Each scene shows the same named points in several views. A view is turned or mirrored, and shifted as a whole, has a little noise and may leave points out.
In the rows, 128 means zero.

Scene 1
View 1
zoviz: [136 155  91 138 132 113  92 120 112 154 102 103 166 181 151 199 148 166
 167 107 158 110 109 106 107  39 124 104 111 137 108  77]
fiv: [107 161  95 145 162 118  91 153 125 121 119 113 128 137 138  57 181 124
 130  70 101 133 149 114 139 103 196 153 106 124 127 150]
Devas: [133 132 106 146 139 121 101 128 106 177 125 116 180 162 141 214 151 160
 160 113 169 129  94 113  84  66 121 108 117 137  97  80]
pebez: [103 133 158 142 147  97  95 156 104 159 172 102 158  93 119 122 202 106
 123  78  81 165 136 118  99 128 204 173  98 131  76 174]
Vule: [108 109 130 138 144 128  96 162 109 181 148 125 136 132 150 135 161 126
 123  88 137 143 100  93  99 111 145 143  85 132 104 155]
Rotop: [ 67 152  93 145 201 125 115 147  87 158 151 141 174 167  92  51 183 134
 114 112 133 136 130 134 119 102 196 110 139 128 114 101]
gub: [125 171  92 139 137 107  82 136 128 121 100  96 136 162 151 117 162 145
 155  80 112 116 143 104 136  57 168 132 100 132 122 122]
Nat: [ 82 136 123 127 154 117  89 161 106 157 136 116 124 164 144  66 164 127
 112  87 113 124 121  86 133  83 167 130  78 135 117 149]
zaso: [ 96 120 144 131 138 116  86 172 114 166 146 110 116 126 155  89 167 112
 110  72 101 141 115  80 120 109 168 160  65 133 105 188]
Fuva: [ 80 112 186 122 136 104  84 169  90 187 183 105 137 117 137 114 181 107
 101  83  87 154 115  82 107 113 176 158  61 138  77 190]
Nep: [136 109 129 134 113 126  84 167 136 168 123 107 110 118 187 152 151 123
 136  70 126 135 100  74 109 104 133 161  58 133 112 180]
Zav: [113 163  92 139 154 112  94 132 108 139 110 112 159 177 134 124 164 155
 149  99 132 116 129 112 124  57 160 111 114 133 116  94]
pigo: [118 159 107 139 144 108  94 128 104 151 122 105 167 170 131 162 165 154
 154 102 135 122 123 112 111  56 151 111 112 139 101  92]
tukug: [106 125 124 115 116 125  79 151 115 176 108 107 110 189 183 140 126 150
 132  95 147  98  89  56 131  39 104 107  53 141 120 134]
sol: [103 116 147 138 149 113  97 165 107 173 163 118 143 111 136 115 179 112
 116  82 107 153 116 100 102 124 173 157  87 132  95 173]
rim: [141 138  76 160 165 128 114 129 116 155 121 129 181 141 129 178 166 149
 165 108 170 142 113 141  86 101 150 123 145 128 111  83]
dag: [165  84  62 154 134 162 114 148 135 198  97 149 140 150 192 231 111 162
 165 110 232 125  55  97  69  97  67 112 103 130 134  97]
View 2
rim: [155 176 141 177  75 128  96 119 104 105 177 117 111 105 149 129 149  96
 123 151 123 143 120 126 110 130 145  58 115 124 122 109]
zoviz: [130 182 150 150 151 107 108  99  97 136 157 140 113 122 137 142 165 112
 154 148 136 151 123 111 117 160 112  70 121  99 114  78]
pigo: [148 172 136 155 120 110 118  96 115 141 134 158 123 107 127 128 137 108
 134 152 138 142 139 121 114 153 122  82 135 110 106  96]
gub: [125 170 113 126 133 106  94  89 122 165 129 172  94  79 101 133  93 118
 135 141 130 114 146 157 112 143 115  92 128 105 108 110]
dag: [ 95 168 150 164 137 152  82 132  56 107 215  76  98 186 177 165 203 109
 150 119 128 167  66 123 136 137 100  90  99 161 156 128]
fiv: [139 153  87 137  80 123  95  95 134 168 114 178  93  69  97 117  55 113
 107 139 125  93 156 192 112 122 134 104 147 136 109 153]
Vule: [130 126 117 160  95 134 114  99 104 156 137 158 138 140 144 122 106 103
 114 134 141 128 127 137 129 131 111 131 145 175 133 166]
Nep: [ 89 104 124 142 137 128  94  83  90 166 159 158 133 138 136 137  82 111
 127 132 136 109 131 133 135 127  90 147 117 176 148 173]
Rotop: [196 191  86 168  38 136 134 131 143 141  86 167 103  96 118 101 120 108
 102 147 139 138 141 184 109 137 159  82 189 138  91 128]
Zav: [147 185 119 144 118 113 112 105 122 149 124 160 102  97 115 129 126 114
 132 145 135 134 137 150 113 148 127  80 144 105 107  99]
Nat: [140 151  90 140 108 130 123 100 126 181  92 188 114 119 111 116  90 116
 114 133 142 121 141 173 125 145 114 131 171 153 113 152]
pebez: [158 100 121 174  49 110 121  78 133 156 129 190 172  86 133  97  43  92
  96 160 137  99 171 117 113 116 137 127 143 169 123 172]
sol: [145 110 115 165  70 129 122  91 118 160 128 177 151 117 137 106  72  99
 102 148 139 111 147 134 125 124 122 134 151 179 128 178]
zaso: [123 112  98 146  98 130 115  87 115 182 113 187 137 123 122 115  62 110
 107 132 140 105 146 154 129 126 105 152 156 181 128 182]
Fuva: [141  95 117 166  92 121 139  82 123 177 107 198 180 136 140 105  73 102
 106 148 151 120 157 111 130 137 108 156 165 185 126 176]
Devas: [142 169 157 172 120 116 113 106  95 120 168 127 135 138 158 137 172  99
 143 149 138 162 118  94 119 152 119  78 125 121 123  94]
View 3
Devas: [ 84 133 133 147  81 111 113 138 133 206 156 144  93 125  92 209 180  97
 117 133 135 116 145 139 168 120  91  79  89 167 142 118]
gub: [ 83  87 131 151 124  89 133 117 113 172 143 138 102 153 148 129 131 170
 111 128 126 113 130 105 158 145 143  93 119 181 114 145]
Zav: [ 91 106 136 144 109  87 123 136 127 192 151 145 106 136 132 154 154 149
 121 116 117 106 113 108 164 142 126  87 122 170 105 138]
fiv: [122 112 131 151 160  67 144 105 112 158 133 133 125 167 154 110 119 165
 127 104  95 133 118  94 133 139 171 146 152 182 108 133]
pigo: [ 88 106 135 148 103  92 120 135 126 193 157 145 101 131 122 175 161 137
 108 123 124 106 123 130 172 135 106  90 111 171 114 124]
sol: [146 133 138 167 165  62 140  86  95 143 135 128 127 141 121 165 145 113
 113 122 108 155 134 145 148  94 138 179 141 165 138 100]
Nat: [128  99 150 171 156  66 133 109  88 152 141 126 124 124 137 122 153 144
 134 126 104 126 112 105 157  97 148 147 142 140  98 142]
tukug: [ 77  74 156 185 116 105 123 112  74 162 143 122  96  97 119 139 165 127
 136 173 145 126 148 103 175  68 118  82  96 119 113 174]
pebez: [153 130 129 161 173  44 144  81 102 135 138 135 131 155 133 170 136 128
  83 108 109 151 124 171 154 118 133 200 152 191 135  75]
View 4
Rotop: [119 176 132 199 143 121  89 141 197 166 162 189  94 171 150 118 138 114
 110 130 110 164 131 196 165 189 154 140  47 152  33 116]
Vule: [103 112 105 139  97 156 124 143 176 125 146 132 108 180 133 108 128 144
 104 107 155 170 113 155 156 144 132 149 106 124 111 114]
gub: [113 147 161 142 112  91 135 159 194 142 142 120 138 154 109 148 114 121
  90 108 110 118 144 155 127 175 137  84 104 166  66 156]
Fuva: [ 88 155  77 120  86 186 132 155 157 158 134 144  92 218 132 108 123 151
  93  75 152 192  82 155 162 133 142 165 131 130  93 127]
Nat: [105 136 148 159 114 161 115 156 210 139 158 155 129 178 121 134 102 127
  80  88 142 154 111 169 172 167 145 153 117 171  51 141]
Zav: [107 142 153 142 125  96 113 156 186 150 152 139 127 165 119 119 133 131
 106 134 109 134 133 150 114 178 124 101  82 155  63 143]
zaso: [101 134 106 141  87 180 139 151 183 131 141 134 111 190 126 132 102 137
  80  63 155 173 101 164 182 140 154 156 136 146  91 127]
fiv: [120 167 134 171 108 127 141 148 198 147 141 136 114 162 130 161  98 112
  80  75 123 145 136 185 180 173 170 114 106 165  58 137]
rim: [119 120 121 153 121  69 116 133 164 127 143 125 100 148 141 103 163 132
 137 161 116 136 159 162 118 170 125  95  48 111 115 109]
dag: [111   4 141 131 110 104 110 128 193  63 156  95 146 124 126  66 169 157
 146 195 168 127 150 120 103 155  86 127  72  95 173  98]
zoviz: [ 98 106 152 111 117  80 114 160 176 134 150 119 132 161 107  94 153 150
 125 164 114 122 133 121  74 168  95  90  81 137  95 144]
pebez: [101 190  64 140  85 150 149 145 143 163 122 136  66 206 142 133 123 134
  98  61 133 184 110 177 172 134 168 129 110 119  93 116]
pigo: [100 139 139 125 118  94 112 158 171 151 145 138 118 172 120 104 144 141
 117 141 113 137 127 137  98 169 116 100  80 139  77 140]
tukug: [ 88  77 163 106 106 159 108 168 207 118 162 129 162 175  96  97 118 158
  93 129 156 140  97 112 112 158  94 147 134 164  90 151]
Nep: [100  89 114 117  74 160 155 149 180 105 133  97 127 173 112 119 110 146
  92  85 168 152 114 138 152 132 131 136 143 129 132 128]

In a view up to two points have been moved. Name them for each view, in the order of its rows, or write none.
view 1 -> Fuva
view 2 -> none
view 3 -> none
view 4 -> gub, Nat

Scene 2
View 1
mam: [ 91 139 137 103  98 129 128 162 123 108 156 140 138 119 127 118 169 131
 147 132 116 115  98 151 123  98 107  87 158  86 111 131]
podo: [ 93 103 157 123  95 134 123 148 115 113 101 139 120 138 143 109 141 138
 154 119 146  92 113 144 112 125 102 104 136  98 132 145]
piv: [ 98 123 151  98 102 120 131 167 119 120 126 140 119 136 144 116 150 149
 148 127 124  92 123 150 115 131 108  89 163  83 121 136]
Forov: [ 69 115 134 139 135 128 142 129 102 123 105 149 110 153 159  71 196 128
 138  83 141  96 119 129  90 115  96 105 140 104 119 124]
tute: [ 91 123 155  89 104 130 132 171 123 119 109 128 112 139 153 122 157 152
 139 128 121  76 133 144 113 144 132  89 172  82 129 146]
kod: [ 83 117 131 142 118 133 138 129 107 109 128 157 130 131 144  85 183 121
 148  97 139 113  98 140 105  95  84 105 130 104 113 122]
vaso: [128  84 155 159  72 118 118 134 101 104 132 182 146 111 123 108 100 132
 177 125 169 127  79 167 129  92  35 115  98 100 119 127]
daga: [100  97 165 121 103 110 129 153 105 131  93 148 105 153 152 101 128 153
 154 111 150  84 129 148 104 146  88 102 143  91 131 140]
Talo: [107 122 137  95 127 129 152 161 121 116 120 153 111 135 169 109 180 156
 132 110 118  71 141 146 109 142 115  91 175  78 117 125]
vad: [118 104 170 110  63 116 111 170 116 113 129 146 133 122 122 135  93 149
 168 150 144 105 101 165 133 121  83  97 137  85 127 147]
Zon: [ 79 124 143 100 136 127 147 156 116 126 101 137  98 155 170  94 191 151
 129  98 121  71 145 133  95 147 126  92 174  86 123 131]
nimi: [133 121 143  80 120 120 156 178 124 118 130 166 111 128 172 126 159 174
 135 124 114  65 149 160 118 157 109  87 187  65 116 121]
Vuge: [104  98 143 151  99 130 128 128 106 105 122 166 136 125 138  94 145 127
 160 109 156 114  92 150 113  96  65 112 113 105 119 127]
zod: [113 102 136 117 110 182 144 140 135  83  94 147 126 116 173 123 177 143
 132 119 136  61 128 142 119 131 136 107 153  96 138 143]
zoza: [ 92 117 137 125 104 152 130 142 122  98 121 143 132 121 146 109 173 129
 144 119 134  99 104 142 116 104 112 102 142  99 124 137]
Bagu: [107  82 166 129 104 142 132 143 113 114  65 145 103 148 169 107 132 154
 148 110 158  64 138 141 104 155 108 113 137  98 145 148]
reda: [109  91 136 149  93 199 129 119 135  68  91 145 144 103 157 120 167 121
 143 122 153  84  98 141 123 101 126 118 122 115 140 152]
bon: [123 109 158  84 103 134 139 175 127 116 103 146 107 136 167 132 141 172
 139 130 125  59 150 154 120 165 125  92 177  74 132 145]
lige: [114  90 162 120 111 114 138 153 105 128  89 161 100 150 167 101 132 162
 150 106 151  71 139 151 103 157  86 105 146  86 130 133]
mizun: [120 104 161  84 129 111 152 175 115 136  84 152  85 157 186 111 148 184
 134 110 128  43 172 148 102 189 118  92 185  69 132 136]
View 2
mam: [109 118 209 143 152 188 118  91 101 150 113 114 129  83 166  57 146 143
 154 158 106 109 165 101 166 146  96 121 157 126 137 107]
Zon: [ 84 107 156 125 162 143 112 116 117 136 144 115  91  82 186 104 140 140
 155 115 143 104 153  85 150 153 151 152 124 139 128 129]
Talo: [ 98 110 174 128 154 152 120 109 129 130 141 108  93  94 168  83 135 143
 154 138 152  94 163  90 142 139 142 142 135 142 126 115]
lige: [ 93 113 138 130 122 150 115 118 114 117 127 110 126 131 157 106 110 135
 132 126 137  80 120 103 139 116 132 147 124 139 117 141]
daga: [ 93 114 144 135 121 160 109 116 104 125 122 115 140 121 159 103 119 136
 132 124 119  88 120 105 151 123 119 142 126 136 117 141]
bon: [122 108 167 137 118 158 109 117 136 113 129  97  89  87 162  90 136 155
 134 127 151  75 153  97 134 117 115 149 118 148  90 121]
vad: [124 118 186 152  98 196 108 101 100 126  95 107 159 113 143  70 126 149
 123 154  96  81 131 118 156 106  65 124 143 133 102 122]
kod: [ 80 132 182 128 167 171 130  83  78 146 112 121 136 119 168  79 117 121
 154 153 105 117 137 102 157 154 138 130 161 114 169 134]
Bagu: [100 129 141 131 118 152 113 106  93 105 110 102 106 117 166 120 108 134
 121 113 124  83 112 104 127 124 131 159 120 129 111 159]
zod: [115 143 188 132 146 160 127  82  94 112 104  90  65  84 174  94 123 137
 134 134 128  93 148  98 120 143 136 156 140 122 126 142]
podo: [101 128 171 139 130 171 114  97  85 126 104 111 126 104 166  95 123 135
 133 130 105  97 127 107 148 133 110 142 136 125 125 142]
Vuge: [ 90 138 180 134 141 181 132  80  72 135  95 116 156 141 151  80 103 120
 137 160  95 103 118 114 150 133 121 126 162 111 159 141]
mizun: [100  94 131 129 124 135 105 137 152 113 153 104  89 102 166 109 129 152
 141 110 172  72 146  89 133 116 143 157 105 160  92 125]
vaso: [103 137 183 143 112 198 131  78  73 127  82 112 191 167 127  66  90 121
 123 179  85  86 105 128 149 105  90 113 169 112 148 137]
Forov: [ 69 128 161 123 174 154 123  94  78 144 123 123 120 110 180 103 120 120
 154 129 113 119 131  94 154 162 157 143 144 117 163 146]
nimi: [113 100 174 132 136 156 119 117 154 123 146 100  93 102 155  71 135 151
 151 148 169  76 167  93 137 117 129 139 133 154 108 102]
reda: [121 169 205 135 144 178 136  56  57 108  71  87  77  96 168  91 109 127
 123 147  98  99 129 110 114 144 126 152 156 100 140 159]
piv: [106 108 178 139 135 171 112 109 114 136 124 113 122  91 165  79 139 146
 145 138 122  95 152 100 156 133 106 134 135 138 117 117]
tute: [111 109 173 139 135 163 106 111 116 129 125 106  98  73 177  90 146 153
 142 123 128  94 155  95 151 139 110 146 124 141 104 122]
zoza: [104 135 195 135 153 175 126  81  84 133 102 107 108  92 170  80 127 133
 143 148 107 107 144 103 145 148 121 138 153 116 142 132]
View 3
Talo: [137 148  98  92 153 120 158 111 159  95 125 145  94 100 157 125 140 123
 131 139 143 123 114  91 121 118 106 131  56 143 108 142]
Vuge: [155 126 139 126 139 137 126 125 109 125 146 152 124  97 136 175  88 121
  96 111 136 109 115 116 156  95  76 129 122 125 134 140]
reda: [120 115 106 136 134 131 130 110 132 137 107 151 140 103 135 170 121 116
  84 153  94  81 120  79 110 101  70 138 158 126 103 157]
vad: [142 121 142  97 164 132 156  96 114  91 129 150 153  96 131 161 108 188
 137 111 159 119  86 109 134 114  96  92 143 119 148 127]
lige: [152 137 148  94 132 117 163 124 151  99 124 155  70 101 119 129 133 143
 134 116 145 127 116 117 123 108  87 126 107 153 127 124]
kod: [144 128 121 119 150 144 122 123 122 123 148 154 119  93 154 169  98  92
  88 121 136 111 117 109 149  94  84 144  77 130 125 143]
vaso: [175 129 160 131 134 129 133 125  86 120 155 146 140  99 119 181  66 168
 110  91 154 114 107 127 177 101  75 102 167 114 152 136]
tute: [118 126 114  79 169 133 163  96 157  87 112 155 114  92 147 134 148 140
 135 139 142 119  96  94 100 115 104 121  80 142 119 130]
bon: [129 141 113  81 153 112 176 102 164  83 106 145  98 101 138 115 156 165
 151 140 144 123 104  88 100 126 104 112  96 146 113 133]
piv: [132 130 118  87 168 134 155 101 141  91 127 150 121  94 150 142 128 143
 131 127 151 122  99 100 123 113 103 116  80 134 127 133]
nimi: [146 164  94  90 153 103 172 106 158  82 123 133  97 104 156 110 142 156
 155 137 154 130 114  87 126 133 114 111  64 141 108 144]
mam: [127 129 100 102 181 145 136  96 123  98 139 148 162  93 170 165 107 131
 115 133 150 115  95  92 138 111 106 117  72 115 129 143]
mizun: [141 150 126  71 141 104 185 115 181  78 109 150  49 100 130  94 168 149
 159 133 150 136 113 104  99 124 104 124  72 167 111 124]
Bagu: [135 121 149  98 129 122 160 121 156 108 107 163  73  98 109 135 144 135
 121 127 124 112 114 110 102 103  75 134 134 156 119 124]
Zon: [124 135 113  83 156 132 155 113 167  96 120 158  76  92 153 126 151  98
 121 138 138 123 113 100 105 107  99 145  43 155 109 131]
zoza: [127 124 108 113 156 140 134 107 131 114 126 153 135  95 151 164 117 114
 100 137 128 104 108  92 125 104  88 132  97 127 117 144]
daga: [144 126 153  90 145 129 157 119 143  99 125 160  85  95 122 140 127 140
 129 112 149 126 105 121 122 104  87 125 106 149 135 119]
View 4
daga: [122 114  95 104 121 157 126 164 112 143 109 136 118  96 180 114  85 111
 136 117 169 189 103 145 133 122 136 139 124  96 158 145]
vaso: [ 76 108  86 143 128 174 128 145 133 129  84 126 123 119 150 163 137 151
 124 163 174 177 143 171 123 172 151 114 185  83 148 116]
mam: [108 108 135 116 139 111 103 160 111 110 125 129  85 122 172 145  99 139
 171 140 143 141  98 125  97 160 160 132 149  80 147 180]
lige: [132 116  93 107 127 158 118 163 117 158 112 146 121  86 173 100  76 100
 127 120 167 193 109 139 138 118 138 141 120  98 162 141]
tute: [146 106 128 102 130 129 113 165 103 131 135 135 101 103 187 101  75 121
 148 105 141 161  79 112 120 133 150 144 115  93 164 179]
podo: [117 117 102 122 124 157 132 151 111 126 114 127 119 110 169 136  97 131
 137 121 154 169  99 144 122 139 145 138 136  92 154 161]
Vuge: [ 92 133  91 140 136 156 129 142 124 126  99 135 117 109 144 168 104 126
 143 156 163 167 131 162 114 144 145 136 157  85 144 151]
Zon: [144 134 118 101 139 117 109 163 103 138 135 149  98  86 173 111  45  84
 165 115 147 168  89 120 116 101 138 156  96  93 156 189]
Bagu: [149 124  88 123 123 179 140 149 112 152 120 140 136  92 165 110  75 109
 111 106 150 185 101 138 145 117 139 149 114 102 166 158]
mizun: [166 106 113  84 131 135  95 177 111 173 134 159 109  76 189  56  46  84
 132 101 157 193  94 106 141 107 143 147  95 103 175 152]
bon: [163  94 127 102 134 140 100 168 113 153 137 145 108  97 185  73  72 118
 127 105 140 171  91 103 133 137 157 138 118  96 173 161]
vad: [111  80 114 115 118 158 118 162 116 126 107 117 111 126 190 116 132 164
 129 121 158 171 102 136 125 174 158 116 160  88 161 132]
kod: [ 95 143 102 132 142 130 122 145 115 119 110 140 103 105 144 170  81 107
 167 156 155 156 121 153 102 129 142 145 140  81 140 177]
zod: [159 132 117 142 145 149 123 136 115 138 141 148 117 101 143 126  68 119
 126 119 118 147 101 114 124 135 160 154 124  90 166 195]
Forov: [109 157  95 119 138 131 127 149 108 127 116 146 107  88 150 159  59  83
 170 140 158 168 109 153 108 100 130 157 111  88 140 185]
reda: [147 141 106 170 144 172 147 117 121 122 132 139 133 113 121 163  90 141
 114 130 110 137 111 133 123 149 164 154 146  85 160 198]
piv: [125 104 124 104 131 126 107 166 109 129 124 133  98 108 183 114  86 124
 154 122 150 163  94 123 115 142 151 136 130  88 157 166]
View 5
mam: [147 148 152 184 136  96 142 143 136  88 133  98 123 160 151 164 104 133
 138 112 115 111  99 118 157 103 145 129  93 128 126  93]
podo: [145 133 127 138 144  63 144 122 157 136 127  93 132 153 133 142 116 131
 139 129  92 119  94 116 140 107 149 135 119 131 133 127]
tute: [155 134 130 162 140  87 133 117 193  94 142  89 109 132 155 133 125 122
 132 114 104 130 101  94 126 112 149 135 131 123 141 119]
Vuge: [129 131 132 142 153  56 153 137 110 154 118  93 149 176 117 164  99 129
 135 143  93 103 101 146 146 108 157 122  89 145 114 127]
reda: [134 122 166 131 158  75 174 136 151 173 113 100 163 133 109 130 161 110
 143 114  94 131 101 137 169  93 166 131  78 101 139 121]
Forov: [139  98 102 164 148  54 157 148 115 123 124  86 128 136 138 143 110 109
 136 146  89 147 106 135 123 146 156  90 119 136 150 117]
kod: [133 117 126 166 148  66 157 152 102 128 120  91 138 156 132 159 104 119
 138 139  96 125 105 142 144 126 154 103  94 135 132 110]
daga: [145 129 107 136 146  55 131 109 168 130 135  84 120 157 137 141 103 128
 128 142  88 113  99 110 111 118 152 133 137 148 127 145]
vad: [146 170 147 135 137  75 124 105 172 129 136 100 128 188 134 160  95 154
 136 120 100  79  88 107 147  77 143 167 109 146 101 130]
mizun: [148 116 101 154 152  82 121  93 226  97 156  66  90 123 158 120 121  95
 105 132 103 132 123  90  71 129 168 124 154 139 136 161]
Zon: [149 102 102 175 146  76 140 127 173  90 144  76 104 117 159 127 121  99
 121 131 100 151 115 106 101 144 158 100 138 129 155 126]
bon: [150 137 133 156 148  94 128  98 220 101 150  80 105 133 153 128 129 110
 116 114 109 119 114  93 107 105 161 143 129 127 129 142]
piv: [149 140 132 165 140  85 132 122 170  96 141  90 112 152 152 148 107 126
 130 121 107 116 102 106 129 109 149 132 120 134 128 120]
lige: [140 122 104 136 155  58 132 103 179 136 137  77 118 149 135 137 107 114
 117 144  91 115 111 113  96 120 162 127 137 148 124 158]
zod: [140 118 149 150 156  87 160 128 179 136 130  91 135 120 131 122 155  98
 131 113 103 139 112 118 139 108 167 124  99 104 145 127]
nimi: [140 134 134 181 151 109 124 109 202  83 156  73  99 137 159 143 115  94
 103 117 124 113 131 105  95 111 170 126 112 137 118 140]
Bagu: [143 118 112 118 155  52 143 104 189 157 131  85 130 137 126 121 131 114
 129 138  80 126 102 110 112 115 161 134 138 130 138 155]
Talo: [140 116 122 178 151  91 136 124 177  93 146  76 107 130 153 139 120  95
 113 126 113 130 125 112 103 126 167 109 116 132 134 131]
zoza: [141 128 144 161 147  79 156 141 139 127 126  96 137 145 134 147 126 119
 138 121 102 127 101 127 153 110 155 121  95 120 137 108]

In a view up to two points have been moved. Name them for each view, in the order of its rows, or write none.
view 1 -> zod
view 2 -> Forov
view 3 -> vaso
view 4 -> podo
view 5 -> Zon, Talo
